Each row is a point on a landscape with many peaks, with its height.
A climber steps from a point to the highest of its 2 nearest points, and stops where none of them is higher. Distance is the straight distance between rows; heights are no part of it.
Ruret h=523: [ -7 -34 -10   2   0 -10 -18 -14   9 -18  23  -9   1  -2  -1  11  -3 -17
  11 -11  -1  11   1 -12  12  -8  23 -19  11   4  -7  -7   4  16  -2   7
 -12   3   7  14  -7  -2 -18   5  10 -11  -2  -2  -8   7  -2 -10   8  -4
 -10]
Seb h=375: [  7   9  -4   7  -6  14 -20   6  -3   1  -2  13  -3   4  -3  -5 -18 -13
   1 -17 -15  -6  26  13  21  20   0   4  11   8  -6  -4  -8   5  -1 -17
  10 -26 -24   8   4   0   0  -4  11   5   9   1  25  -1  -4   9  -4 -11
   9]
zikin h=50: [-24 -23  -1   2 -24 -14   5  -8  17   1  28  -2  -2  -2  -5   2   0  -9
  11  12   6   5 -23 -23   8  -3  11  -6 -13 -18   8  12  17   4  15   3
 -23  18  22   7   3  10 -14   9  -7   8   2   2  -9   3  -9  -9  -2   1
  -5]
Zim h=497: [ -5  -5  11  -4 -15  -6  -6   6  -8 -20  -5  10 -14  -7   3   6 -21  -6
  -2  -6  -4 -23  15  -2  11  17  12  -3  10   2 -14 -17  -8  14   8 -10
 -16  -5   1   5   2   8  -3  10  -5  17  10  -7  11   2 -14  12 -10  -8
  -4]
lipa h=258: [ 21  37   0   4  25  20   7  -2  -7  16 -12 -12   4  16  16   5  27  15
 -17   6  -6   8  -3   8 -22 -20 -17  -9  12   7  12   4  -3 -14 -18  36
  19   3   3 -10   2  -9  10   1   5 -24  -5  -7   6  -9  19 -18  -2   6
  16]
muk h=181: [-16 -19   5  -3  -7 -21   0  -2  -6 -15   2   3   4 -20 -18 -11 -14  15
  11  13   3  -9  17   4  14  24   3  17   0  21 -22  -7   4   6   3 -47
  -1 -13 -10 -14 -11   0  -1 -11   5  15   0  10 -30   8  -4  28  14   4
 -31]
sedaz h=549: [  7 -22 -10   7   6   0 -19 -13   8 -10  21  -7  -1   7  -5  15   0 -20
   6 -28  -8  16   2  -6   9 -15  20 -22  11   1  -2 -11  -3   5  -5  17
   2   2   4  17  -3 -12 -17   8  19 -11  -4  -4   7   4   1 -11   9  -9
  -1]
Buli h=329: [ -7   3   9   1   6  -9   0   8  -9  -2 -18   3   6 -11 -14 -21  -5  21
  -1  12   5  -8   8  21   4  16 -14  29  -3  24 -12   4   8  -9  -6 -46
  18 -18 -16 -24 -17   0  12 -16   3   7  -4  17 -26  10  10  26  25  10
 -25]
bubu h=471: [ -3  10  12  -2  22   2  15   9  -9  -5 -11  -1   9  -6  -1  -8   7  17
 -13  17  14   0  -3  19 -16  -6 -16  11  -1  11  -2   3   6   1  -5  -9
  12   1   0 -16  -6  -4  14 -10 -10  -8  -8   8 -15  -1  13   9   7  15
 -11]
Sim h=737: [-33 -30 -12  -2 -31 -22   4 -19  14  19  35   0  11  -8  -9 -13   8  11
  25  24   4   4 -10 -16  25   9   7  13 -21  -7   3  29  28   4  14 -28
 -17   5   8   1   1  15 -15 -11   0  15   8  10 -33   3  -8   6  13  -4
 -17]
kudof h=189: [ 11  -1  -4  -7 -16  12 -17  12   5  21  -3   3  -8  15   4 -19 -15  -1
  14 -19 -13  -1  24   6  30   7  -2   3   5   4   6   8   3 -16 -13 -26
  19 -29 -35   3  -3   2  -4 -31  18   8   2   4  17   3  -1   8  -7  -9
  27]
Voda h=530: [-13 -42  -6   0  -9 -18 -17 -19   3 -19  28  -5   3  -9  -7  -1  -4  -9
  16  -5   2   4   7 -10  23   0  19 -10  10  11 -15  -4   7  14  -2 -12
 -11  -1  -4   7 -13   0 -23   0  13  -9  -1   0 -21   8  -7   1  14  -2
 -16]
Nos h=14: [-17  -6  -2   1 -31  -8  16  -6  32  35  21  -3   3  12  -3  -5   9  -8
  18   7  -1   5 -40 -24   9  -3  10  -8 -29 -36  35  22  17 -22  14  15
 -18  19  24   7  13  13 -18   6   1   8   0  -7  14   2 -13 -21 -10  -2
  18]
koza h=646: [ 14  29  -1   8  18  17   0   7 -17 -11 -15   8   0   2  15  14   4   1
 -27 -16  -4  -3  15  22 -26   4  -1   6   5   9 -12 -15 -27  11  -2  17
   4  -2   1   1  13 -14  17  26  -2  -3   1 -12  22 -11   3   0  -3 -10
  -8]
pov h=535: [  4  13  10  -1  18   3   7   9  -7  -8 -11   6   5  -7  -4  -1  -5  14
 -17  11   4  -7  16  25 -10   3 -10  10   6  17 -14  -4  -5   5  -6 -13
  11  -6  -5 -11  -9  -8  14   2  -7  -5  -9   5  -3  -3   8  15  14  10
 -18]
seli h=716: [  4  -1  -7   8  12  12 -18 -13  -1  -7   9   6   4  -4  -2   0  -4  -5
  -5 -14  -8   4  15  18   1   0   7   2  13  21 -20 -17 -12  18  -7  -2
   9 -17 -13   8  -2 -17   0   7  12  -6  -5  -5  13   1   6  -1  13 -10
 -17]
Vazaf h=567: [-16 -35   0  -2  -4 -13 -13 -17  -7 -23  14   4   7 -17  -8   2 -13  -8
  10   5   3 -13  16  -7  24  14  19  -1  14  18 -23 -14   0  20   5 -22
 -17 -11  -4   4 -11  -3 -20   8  10  -3  -2  -6 -18  11 -13   9   9  -4
 -26]
mez h=518: [  2 -10  -5  -8 -14   1   1   2   9  14  10 -11  -7  13  -4  -6   4  -5
  17   3  -1   5 -16 -14  12  -7  -1  -5  -4 -23  18  16  12  -9   0   0
  -3   2  -1   7   1   7  -7 -20   2   3  -1   1   2   0   0 -10 -17   7
  25]
tuzof h=220: [ 29  36  -6  10  29  24  -8 -11  -9  23  -2  -7   2  17  13  13  19   4
 -20 -21 -20  12  10   4 -11 -13  -7 -11  15  12   5  -9 -14  -7 -25  44
  19  -8  -1   3   8 -16   9  17  16  -8  -1  -9  20  -7  17 -20  -2 -17
  13]
Taz h=532: [-10 -16   1  -6 -12 -13  -1   2   3  -8  10  -2  -3  -6  -6  -9  -8   9
  13   8   4  -7   3  -5  13   2   3   2   5  -1  -8   6  11   1   3 -21
  -3  -3  -5  -6  -9   9  -4 -11   0  10   0   6 -14   4   1  14  -4   6
  -4]
lefu h=692: [-19 -24 -15  19 -11 -22  12 -15  29   8  21  -3   3  13 -12  12  14 -26
   7   4   5  30 -40 -21   1 -12  21 -17 -21 -13  18   4  11  -6  13  31
  -9  23  29  18   3   7 -25  21   4 -12 -12  -3   2   2 -10 -34  19  -3
  -3]
mim h=438: [ 22   6  -5   0  -2  21 -12   2   1  23   2  -6  -5  16   3  -2  -3 -14
   6 -26 -15   9   8   0  19 -13   2  -8   7  -5  10   4   2 -10 -16   7
  19 -19 -23   4   0  -6  -5 -20  18  -3   3  -2  18  -5   6  -9 -11 -14
  30]
lig h=531: [-12 -18   8  -5  -7 -12  -2   2  -4 -27  -6  12 -11 -15   6   8 -13  -6
   1   3   2 -16   9 -13   2   6  11  -2   8   1 -15 -12  -8  14  15  -9
 -22   5   9   2  -6   4  -5  16 -12  12   6  -4  -5   4 -17   9  -8   0
 -12]
lefig h=70: [-10   7  13 -10  -1  -9  21  12  -6 -14 -11   4  -2 -13  -4  -3  -8  13
  -2  28  14 -15  -3  -3  -9   4 -11   9  -9  -7  -6   1   7   2  16 -17
  -7  12  11  -5  -6   9   4   4 -20  13   1   8 -19  -4  -4  20  -6  14
 -11]
Rut h=416: [  2   9  -1  -2   7   1   4   2   6  12  -6  -6   6  -5  -3 -20   7  17
  -3  13   2   4  -1  14   2  -6 -13   9   3  10   6  16  12  -8 -14 -15
  17  -6 -17 -13 -14  -1  11 -27  -1  -6  -7  11 -15   2  13   5   3   8
   2]
fodis h=522: [  8 -15 -13   0  -3   5  -7  -2  15  25  18 -12  -1  10  -1 -11  11  -3
  22 -12  -7  23  -8  -8  21 -22   0 -10  -1  -6  20  24  18 -21 -14  -5
  13  -3 -17   2  -8  -4  -7 -34  17 -13  -9   5   3   3  10 -12  -3   2
  23]
dil h=559: [  2 -14 -13  -7 -11   0  -1  -2  11  19  14  -7   0  11  -2 -16   5   3
  24  -2   2  12  -7  -4  16  -9   0  -1  -8 -14  20  22  18 -12  -5 -13
   7  -6 -13   1 -10   5  -8 -28  11  -4  -5   8  -4   5   5  -3  -9   9
  17]
Zelom h=219: [  8  -9  -2 -13 -22   0 -10  17   4  23  -4  -3 -10  11   5 -21 -12  10
  21  -7  -8 -10  20  -2  28   8  -1  11   5  -5  10  22   8 -19 -10 -36
  10 -22 -30   0  -2   9  -7 -37  11   8   2   8   4   7  -2  12  -9   1
  23]
saz h=656: [ -4  -6   3   3   6   1 -11  -1  -4 -16   2   7  -3 -10  -8   0 -12  -3
  -4  -5  -3  -9  17  10   5   7   9   1   7  14 -17 -13  -8  15  -3 -11
   5 -11  -4   5  -3  -7  -6   6   3   0  -2  -1   9   3  -5  10   1   1
 -16]
kivu h=564: [ -4 -10  10  -7   4  -6  -1   3 -13 -33 -10  13  -5 -19   3  10 -13  -5
 -13   0   7 -16  16   0 -12  11  11  -4   2   5 -23 -21 -14  20  12  -6
 -19   2  13   2   1  -5   3  24  -7   2   1  -5   4   0 -17   6  -4   1
 -24]
Zike h=307: [  3  11   8 -11 -15  -2   3  22   0   5 -13   2 -15   3  -2 -14 -15  19
   9  11   5 -24   8   3  11  12 -11   9   2 -12  10  12   6 -13   3 -25
  -2  -2 -10  -5  -6  18   5 -13 -15   9   0   7 -11  -1  -7  18 -12   7
  12]
voku h=61: [-31 -28   7  -4 -28 -18  -1  -6   5 -12  21   0 -10  -8   6   7  -5  -6
  13   6   2  -9 -14 -34  15  -3  12 -11  -3 -13   2   3   7   7  20  -2
 -37  11  21   3   1  10 -18  12 -11   9  11 -11  -9   5 -10  -6  -9  -4
  -4]
Zov h=566: [ 18  25  -7  10   5  22 -18  -3 -10   1  -6   8   1   8  11  12  -3 -14
 -18 -28 -11   5  17  15  -4   9   1   2   9   9 -11 -12 -16  10  -8  19
   9 -10  -9  10  14 -11   5  12  11   4   3  -7  31  -9  -2  -7  -3 -24
  10]
Gib h=478: [ -2   0   2 -10 -19  -4   8   8   5   6   5  -9 -12   7   8  -3  -3  -2
   7  10   6  -7 -19 -13   0  -4  -4  -5 -11 -28  19  13   6  -7   8   3
 -18  13   9  -1   8  16  -2 -12 -11   6   7  -1   4  -1  -5  -3 -20   8
  20]
fot h=529: [  1  -4   2   7  24   7  -5 -12  -5  -7  -1   4  13  -9  -5  -1   8   4
 -17   3 -10  13  10  16 -12  -8  -3   3  14  31 -14  -5   1  10 -15   0
  14 -13  -9  -6 -16 -24   7   5   7 -13  -7   1  -6   5  20   0  23   0
 -28]
lib h=38: [-20 -10 -10   2 -12 -12  19 -10  21  12  21  -5   5   1 -11  -5  10  -3
  11  22   6  12 -31 -11  -3  -4   2  -2 -19 -20  11  19  18   2  14   8
  -8  16  16   7   1   8  -9   0  -3   0  -7   6  -7  -3  -7  -9   0   7
   2]
Nivi h=464: [ -2   6   8   3 -14   6 -14   6  -9 -15  -6  20 -15  -2   3   4 -22 -13
   1 -17  -7 -16  20  -2  18  26  11  -2   8   1 -14 -16 -16  15   9 -11
 -10 -18  -6  12  12   4  -7   9   8  12  18  -5  26   0 -20   8 -11 -11
   3]
fevat h=463: [ 30   5  -5  -1   2  18 -10   2   1  27   0 -10  -2  19   6   1   7 -22
  12 -27  -8  14  -1 -10  13 -21   2 -16   7 -16  20   4   3 -14 -15  21
  15  -9 -12   5   3  -6  -6 -19  19  -4   1  -6  12   0   7 -15 -16  -7
  40]
rur h=295: [  5  17  -3   2  21  11   5  -5   2  13   0 -11  10   5   3  -7  18  14
  -5   9  -2  14 -13   4 -12 -17 -16  -1   5   6   8   8  12  -7 -13  17
  17   5  -3 -10  -8  -6   8 -10  -1 -18  -8   3  -4  -4  18 -13   1  14
   8]
mivi h=82: [ -9 -11  10  -8  -9  -7   6   5   0 -20  -6  -2 -16  -7   9   9  -9  -5
  -6  -1   8 -10  -7 -13 -13   1   5 -11  -8 -17   2  -9  -9   5  15  12
 -24  18  17   6   4  10   2  10 -18  10   9  -5   3   3 -10  -2 -17   4
   3]
Lur h=325: [ -5   2  -7   4  17   4  10 -11   7  11  13  -9  13   6  -8  -6  21  11
   1  10   0  22 -21   4  -7 -20 -10  -1   0   7   7  18  15  -9  -7   8
  16   4  -2  -8  -9  -8   9 -15   6 -16 -13  10 -16   4  21 -11  10  12
  -1]
lus h=624: [ 10  -7  -4   3  12   1 -14  -9  -9 -24  -1   7   3  -4   6  18   5 -10
 -15 -17  -6   1   9   7 -20  -5  15 -10  12   9 -20 -19 -18  17   5  18
  -3   1   9  10   5 -16  -1  23   0  -8  -3  -6  12   0  -3  -3   5 -11
 -19]
Nerup h=639: [ -7  -8  -8   6   2 -12  13  -7  15  -2  11  -6   4   8  -9  12  18 -11
   1   3   5  19 -31 -12 -21 -17   4 -11 -13 -19  13   6   1  -3  15  32
  -6  25  21  10   3   6  -8  13  -3 -12  -8  -2   9   0  -1 -16   1   9
   6]
mabuk h=613: [-13 -16 -17  -8 -21  -7   1  -2  18  26  18  -8   7   4  -5 -25   7  14
  24   8   2  13 -13  -3  17  -4  -7  10 -15 -13  18  34  26 -17  -4 -24
   6  -1 -11   3  -1  10  -3 -31   7   2  -4  12 -14   4   3   1  -1   4
   8]
ferup h=586: [  4   9  12  -3  22   2   7   8 -16 -21 -17  12   4 -13   0   3  -5   2
 -19  13   8 -13  12  24 -17   5  -4  13  -1  19 -20 -12 -11  12   2 -17
   5  -5   1  -8   2  -8  14  17  -9  -4  -7  -2   4  -2  -1  17  13   5
 -28]
bitol h=641: [  3  22  15  -6   9   5   9  18 -15 -25 -25  17  -6 -12   4  10 -13  -1
 -16  -1   4 -16  15  19 -17  10  -2   7  -1   7 -13 -19 -23  10   8  -9
  -3   0   5  -6   7   0  12  22 -11   4   2  -3  12  -5  -9  16   5  -2
 -19]
pubo h=608: [ 19  39  -5  10  17  20 -10  -1 -12   2 -14  10   1   7  19  16   3  -4
 -28 -25 -13   2  19  19 -18   5  -6   7   3   9  -7 -14 -31   6  -7  29
   6  -1   0   6  22 -14  16  19   5   0   7 -15  30 -12   6  -8   1 -16
   3]
Dorub h=475: [ -3   0   0  -1  -1  -1   0   7   2  -1   0   0   1   0  -6 -12  -8  13
   0   3   1  -3  10   9   5   1  -2   3   1   6  -5   6   8   2  -8 -15
   8  -7 -16  -8  -7   2   0 -16  -2   0  -6   7  -6   3   9  12  -1   7
  -3]
guz h=106: [ -3   6  17  -7   6  -8  10  12  -7 -18 -18  14  -3 -17 -13  -4 -15  12
  -7  19  12 -18  13  14   1  16  -3  16  -5  16 -15 -11   0   3   8 -37
   8 -10  -3 -19  -6   0   9   2 -11  11  -5   9 -15  -5  -4  28  14   9
 -24]
zunat h=407: [ 13  10  -3  -1  -4  18 -11   8   0  12   0   1  -5   9   0  -9  -7  -7
   5 -19  -9   1  19   7  18   2   4   0   9   3   2   1  -1  -1 -12  -7
  13 -27 -25   4  -3  -1  -6 -13  15   4   5  -2  18   0   6   3  -8 -11
  16]
bam h=670: [-15 -20 -16  15   3 -15  12 -16  22   4  20  -3  10   8 -14  15  23 -18
   3   7   4  33 -40 -16 -11 -12  13 -16 -15  -7  15  10  10  -4  12  34
  -2  25  23  14   0   1 -17  18   2 -19 -16   4   3   1  -1 -29  18   5
  -6]
gaz h=680: [-25 -22 -12  -3 -29 -13   6  -8  17  27  26  -3   9  -2  -5 -21   5  13
  30  22   4   5 -12 -11  24   2  -1  16 -19 -17  14  33  28  -6   9 -28
  -5   3   2   1   0  13 -11 -21   4  10  -1  13 -24   2  -4   2   5   3
  -5]
Pur h=603: [-11 -23   1  -2   2  -8 -10  -7  -5 -26   5  10   5 -20 -12   1 -13  -6
   4   2   1 -10  21   4  16  17  12   2  12  18 -27 -18  -8  17   5 -24
  -7 -16  -7   4  -8  -5  -7  10   0   2   3  -3  -7   7 -14  14  10  -1
 -27]
Sez h=660: [  3  18 -13  17  15  20 -19 -15  -4   3   5  10   3  -1   4  -3  -4  -4
 -15 -19 -21  10  17  23   9   3  -7   4  13  28 -13 -11 -13  10 -15   2
  16 -20 -14   5  -1 -23   9  10  18  -5   1  -5  23  -1   8  -5  16 -17
  -9]
nupek h=565: [  3  -4  -7  10  23   6 -14 -21  -3  -4  16  -2  13  -1  -4   1   9   7
 -14  -7 -16  16   9  13  -2 -12  -2  -5  18  32 -17 -11   1   8 -23   8
  19 -11 -10   1 -14 -26  -1   5  15 -17 -10  -2  -2   7  23  -5  25  -7
 -19]
dosu h=533: [ 12   0  -5  11   1  14 -17 -10  -4  -1   0   1  -1   3   4  12   0 -19
  -4 -36 -13   9  12   8   2   1  11 -12  14   3  -8 -16 -15  11  -4  18
   6  -9  -5  13   8 -12  -2   8  16   0   3 -10  24   0   2  -7  -3 -20
  11]
semar h=24: [-11  -2  -8   0 -20  -6  14  -6  27  29  15  -4   8  10 -11  -8  16  -5
  16  17   4   9 -38 -11  -2  -4   2  -6 -26 -34  26  24  21 -12  12  14
  -8  18  19   8   9   9  -9   1  -4  -3  -6   3   8  -1 -11 -18 -10  10
  14]
pizol h=365: [  8  21   9 -14 -11   1  12  24  -1   8 -22  -4 -11  10   4 -10 -15  12
   5  19  11 -25  -2  -1  -2   9 -14   7  -2 -17  18   8   5 -15   0 -14
  -1   7  -6  -5  -1  19  11 -15 -22   9   1   4  -8  -8  -6  12 -12   9
  18]
mige h=201: [ 34  32 -10   8  19  21 -15  -7  -7  28  -1  -9   2  19   9  20  21 -10
 -12 -32 -20  22   5  -6  -9 -14  -1  -9  14   5   8 -13 -16 -13 -27  49
  21  -7   2   2  15 -18   6  11  17  -1   5 -11  25  -8  16 -26  -6 -30
  26]
mok h=97: [  4   2  10  -5   2  -2   6  13 -10 -20 -14   3  -9  -1   9  14  -4  -3
 -10  -5   8 -16   2  -2 -23  -4   1  -6  -5 -13  -3 -16 -18   7  11  16
 -10  14  12   3   4   2   9  14 -14   5  10  -6  11  -2  -7   5 -17   2
   2]
rima h=479: [ -4  -7   9   5  24  -2   3  -9  -9  -7  -5   1  17 -17 -11 -10   7  11
 -17  12   1   7   5  20 -10  -1  -8  14   5  35 -18  -4   2  12  -9 -17
  17  -7 -12 -17 -11 -21  12   1   6  -6  -9   9 -18   8  20   8  29   9
 -37]
mamo h=507: [ 17   3  -8   7  -8  19 -20  -6  -4   7   0   3  -1   7   6  10  -8 -29
   3 -44 -10   5  17  -2  14  11  11  -4  11  -2  -8 -14 -18  14  -1  12
   2 -13  -8  18  17 -10  -9   4  23  15  12  -7  31  -2  -8  -9  -8 -26
  19]
gido h=65: [ -5   9  13  -7  -7 -11   6  23  -3 -13 -15  16  -8  -7 -10  -7 -23  12
   0  13   1 -26  17  10  13  20  -6  15   5   9 -10  -7  -2   1   3 -35
   1  -9  -6 -12  -7  14   3  -1 -12  12  -1  10  -7  -5  -8  25   0   3
  -8]
nodob h=259: [  9   7   4 -13 -16   1  -5  22   1  14  -9  -2 -14   9  -1 -15 -14   4
  11   0  -3 -19  17   5  19   8  -4   8   7  -8   8   6   2 -13  -3 -23
   6 -10 -22  -1  -4  13   0 -22  -4   8   2   3   5  -1  -2  15 -12   0
  24]
tova h=369: [ -3   5  -5   5  11   9   8 -10   4  16   1  -8  14   2  -4 -20  13  19
   4  17   6  12 -16  10  -7 -10 -22  14  -1  10  12  22  22 -12 -14  -9
  20  -2 -10 -16 -10  -1  12 -29   2  -9  -6  12 -21   7  18  -3   6  11
   1]
kop h=578: [ 11 -13 -12   6   8  -3 -12  -8  10   0  12 -14   1  14  -6  15  11 -18
   7 -25  -4  27 -13 -13   2 -22  15 -21   7  -8  11  -2  -1  -8  -2  27
   4   8   8  18   1  -6 -16   1  11 -14  -5  -2  10  -1   7 -19   2  -5
  19]
siz h=694: [ 14  26   6   2  12  13   2  18 -16 -16 -26  12  -9  -5  15  11  -6   1
 -22 -11   4 -13  19  17 -24   8  -1   5  -2   2 -11 -19 -27   4   3   8
  -2   6  10   2   9   0  14  21  -9   4   1  -8  22  -9  -8   8  -2  -3
  -4]
ravim h=45: [-14  -2  18 -14 -10 -14  17  10  -9 -21  -8  12 -15 -22  -2  -3 -15  10
   0  26  11 -27   2 -13  -3  11  -2   4  -6  -2 -11  -6   6   1  17 -24
 -17   9  12  -6  -2  10   9  13 -23  17   8   4 -22  -4 -11  22  -6   3
 -16]
mek h=712: [-28 -26 -10  10 -18 -25  10 -14  26   5  25  -5   2   5  -9  12   6 -21
   5   6   3  17 -40 -26   0  -1  20 -14 -25 -15  16   4   6   1  18  25
 -19  29  34  10   3  12 -27  29  -4  -4  -4  -4  -1   5 -14 -30  13   0
  -6]
vaz h=689: [-22 -31  -4   3 -15 -26   3  -9  11 -11  17  -1  -6   0   1  19   5 -20
   4   2   5  10 -30 -29  -5  -8  12 -23 -16 -16   9  -4  -2  10  20  26
 -31  28  35  12   6  10 -18  28  -6  -4   9  -7  -3   5 -15 -23  -1  -2
  -6]
Dok h=144: [-11 -14  12  -7   1 -16   7   3 -10 -19  -5   8   5 -27 -15  -3 -16   6
   1  22   7 -16  11   1   8  21   1  16   1  18 -22 -12   3  11   8 -35
  -6 -10  -3 -13 -10  -1   0   3  -5   6   5   6 -25   2  -8  23  10   6
 -27]
Vapu h=611: [  5  12 -14  17  21  19 -14 -23   0   7  14   4  11   4   0   1   5   7
 -21 -15 -26  16  12  15   3 -12  -7  -4  16  39 -10  -8  -9   3 -29   9
  19 -19 -12   0  -7 -30   7  17  25 -14  -3  -3  15   3  22 -14  22 -23
 -17]
falu h=480: [ 12   4  -1   8 -13  11 -19  -1 -10  -5  -7  13  -9   2   8   9 -18 -21
   0 -36 -11  -5  19  -1  10  19   9  -4  14  -6  -8 -21 -15  15   7   4
  -6 -11  -5  16  20  -2  -3  10  10  16  16  -9  32   0 -15   1 -13 -18
  12]
Tib h=585: [-18 -25   7 -11 -17 -18  -3  -2   1 -15   9   2  -5 -15  -7  -4 -13   8
   9  14   7 -14   9 -15  18  11   6   7   0   6 -13  -1  10  12   9 -27
 -19  -5  -1  -5  -9  11 -11  -6  -4  14   6   2 -20   3  -8  19   0   2
 -13]
kagu h=157: [ 31  28   2  -1   6  17  -7   6 -12  11 -22 -10  -3  16  15  13  10 -17
 -12 -26  -2   5   6  -2 -22  -6  -7  -5   5 -16  13 -10 -19  -8  -6  40
   5  -2   1   2  17   0   8   1   2   2   9 -12  18  -7   1 -14 -16  -4
  31]
bupu h=146: [  0  28   4 -10   2   8  27  14   4   2 -20  -3  -1   3  10  -7   3  16
   3  29  17 -19 -16   6 -23   5 -22   7 -17 -22  18  14  10 -15  11   6
  -5  23   6  -9   3  18  13  -6 -26  -3  -9   2 -12 -10  -7   2 -11  22
  13]
bebon h=179: [ 32  35  -5   6  12  20 -11   1 -13  23 -16 -10   0  16  12  19  15 -17
  -9 -35  -9  14   9  -8 -20  -9  -2  -6   9  -9  16 -12 -18  -8 -16  47
  13  -6   0  -2  20 -10   6   6  16   4   9 -14  19  -7   5 -18 -12 -21
  31]
duze h=177: [  4  28   2   0   9  15  23  10   2  12 -15  -5   9   9   6  -9  13  14
   2  27  11  -7 -26   3 -27  -2 -20   6 -11 -20  20  17   7 -16   4  13
   0  20   7  -7   9  12  14  -9 -21 -11 -10   1   0  -8   0  -7 -15  23
  20]
tubu h=412: [ -8  -4   8   6  19  -7   6  -4  -9  -3 -12   2  16 -12 -13 -14   4  21
  -7  15   7   2   1  19  -5   9 -15  18  -2  30 -17   2   5  -1  -9 -32
  18 -10 -10 -27 -11 -11  17 -15   2   0  -4  15 -29  11  21  16  28   9
 -30]
roni h=494: [ 19  -6 -13  -2   0  10  -5  -3  10  30  10 -14   2  15   2  -5  17 -15
  20 -17  -5  22 -18 -13  18 -27  -2 -15   0 -16  29  15  14 -25 -14  13
  14  -1  -9   5  -1  -3  -6 -25  17 -12  -6   0   8  -1  11 -18 -13   0
  32]
foz h=231: [ 24  31   6   1  21  15   7   9 -10  12 -23 -11   2  18  16   7  18   8
 -15   0   4   1  -5   7 -25 -12 -13  -5   2  -7  15   3  -4 -11 -10  34
   8   6   3  -9   5   2  13  -6 -10 -14  -2  -7   4  -6   9  -9 -14   7
  24]
ret h=688: [-39 -32  -6   1 -27 -26   8 -23   2   6  35   0   7 -22 -11  -4  -1  10
  18  32  12  -3 -11 -20  26  14   6  11 -16   1  -8  20  23   5  24 -28
 -25   4   9  -2  -2  10 -11   1 -10  16  14   4 -43   2 -12   7  13   0
 -25]
puser h=114: [ 16  12   8  -3  13  10   1   9 -10 -10 -25  -5  -6   7  13  14   7  -2
 -16 -14   5  -4   3   0 -30  -5  -1 -10  -5 -14   1 -12 -21  -2   2  33
  -6  11  11   2   9   3  11   9 -13  -2   6  -6  16  -5   0  -2 -15   2
  11]
Suf h=107: [ -1  20  16 -11   3  -1  26  19  -1  -8 -21   4  -4  -8   3  -3  -7  16
  -3  27  20 -19  -8   3 -17   0 -19   8 -13 -15   8   4   1  -6  10  -7
  -4  21   9 -10   5  18  17   2 -28   4  -4   4 -16  -9  -5  14  -7  20
   0]
vep h=238: [ 24  31  -2   7  26  21  -3  -7  -6  19  -5  -6   4  15  11   8  17  15
 -21  -6 -17   9   6  11 -11 -20  -8  -5  11  17   0   0  -6  -8 -25  31
  16  -5  -6  -5   1 -15   9   6  12 -16  -3  -6  11  -5  21 -13   1  -3
  11]
sunob h=596: [  1 -20   4  -4   8  -7  -5  -6 -11 -34  -6   5  -1 -16  11  17   2  -9
  -8 -10   5  -6   6  -5 -21  -1  14 -11   5   3 -18 -22 -22  17  14  13
 -17  12  16  10   6 -13   4  26  -7  -2   0  -7   2   9 -13  -1  -2  -6
 -20]
vosog h=202: [ 10  23   3   0  13  11  17  14  -3   1 -10  -8   2   8   8   1  13   7
  -7  14   9   1 -15   2 -26 -10 -11  -3  -7 -15  17   9  -1 -15   3  21
  -1  14   8  -4   6   6  14  -8 -16 -15  -6  -1   4  -4   2  -7 -14  17
  19]
Korir h=69: [-19 -25   6  -5 -24 -18   3  -2  -3 -19   5   3 -13  -7   9  11 -12  -4
   0   1   2 -14 -10 -26   2  -2  10 -12  -3 -18  -3  -9  -2   9  16   4
 -38  21  25   2   3  12  -9  17 -13  12  20  -9  -3   6  -9  -6 -15  -3
  -1]
Vipo h=640: [-31 -31  -3  -2 -23 -24   4 -14   5  -7  25  -3  -1 -14  -5  -2  -4   4
  17  23   8  -5  -6 -22  24   7   8   8  -1   0  -8   8  14   8  11 -24
 -24   6   7   0  -8   8 -14   0  -5  12   6   2 -29   1  -8  10   2  -2
 -21]
bavi h=33: [  1  20  14  -7  -2   0   0  22  -5  -9 -22  12 -10  -5  -4  -5 -26   7
  -5   5  -1 -23  20  17   3  15  -5  13   3   3  -8  -6 -12   0   1 -19
   3  -8 -10  -3  -2  11   8   3 -12   7   0   3   4  -2  -8  18   1   9
  -1]
Gasi h=609: [  6  -6 -12   9  14  -8   3  -7  10  -2   9  -9   4  13  -2  16  20 -14
   3 -10  -2  26 -26 -13 -16 -22   6 -16  -5  -6  12   0  -3  -5   2  40
   2  16  15  10   7   0  -8  10  -1 -17 -11  -1   7  -1   7 -24   3   3
  12]
Fubi h=436: [  8   8   6  -7 -11   3   9  16   3  15 -14  -7 -10  14   8  -8  -6   4
  10  10   3 -13 -12  -6  -1   3  -9  -2  -6 -25  21  10   8 -12   1   2
  -8  11  -3   1   3  14   1 -16 -17   5   5   2   2  -5  -8   2 -23   9
  27]
kem h=133: [ 24  31   7  -1   8  17   4  17 -15   2 -32  -4  -9  12  19  14   6  -3
 -20 -18   3  -5  11   9 -28   3  -7  -2  -4 -15  10 -16 -25  -7   0  35
   1   4   4  -2  14   1  15   6  -5   0   6 -13  16  -9  -2  -8 -13  -4
  19]
tapo h=242: [-13 -14   2  -3  -6 -22  -2  -1  -4  -2  -5  -2   8 -14 -15 -20  -7  20
  11  14   6  -3   6   6  10  18 -10  21  -4  18 -13   6   7  -2  -2 -47
   7 -12 -12 -16 -13   4   3 -24   3  13   3  18 -38  11   9  25  20   7
 -25]
naz h=409: [ -8   6  12  -1  21  -1  19   2 -10   0 -13  -2  18 -12  -6  -8   8  20
 -11  27  16   5  -9  16 -11   3 -19  19  -4  18  -8   7  13  -4   1 -23
  18  -2  -5 -22  -9  -6  20 -15 -12  -7  -7  14 -25   2  16  16  20  17
 -23]

Two climbers start at each pair of points below. Name the first point that both come to, or write none.
lib, lefig | lipa
Dok, Zim | seli
Seb, gido | seli
ravim, guz | seli
naz, Suf | none

Where does a climber stop that starts at each point below?
Nos | lipa
rur | Sim
kem | lipa
semar | lipa
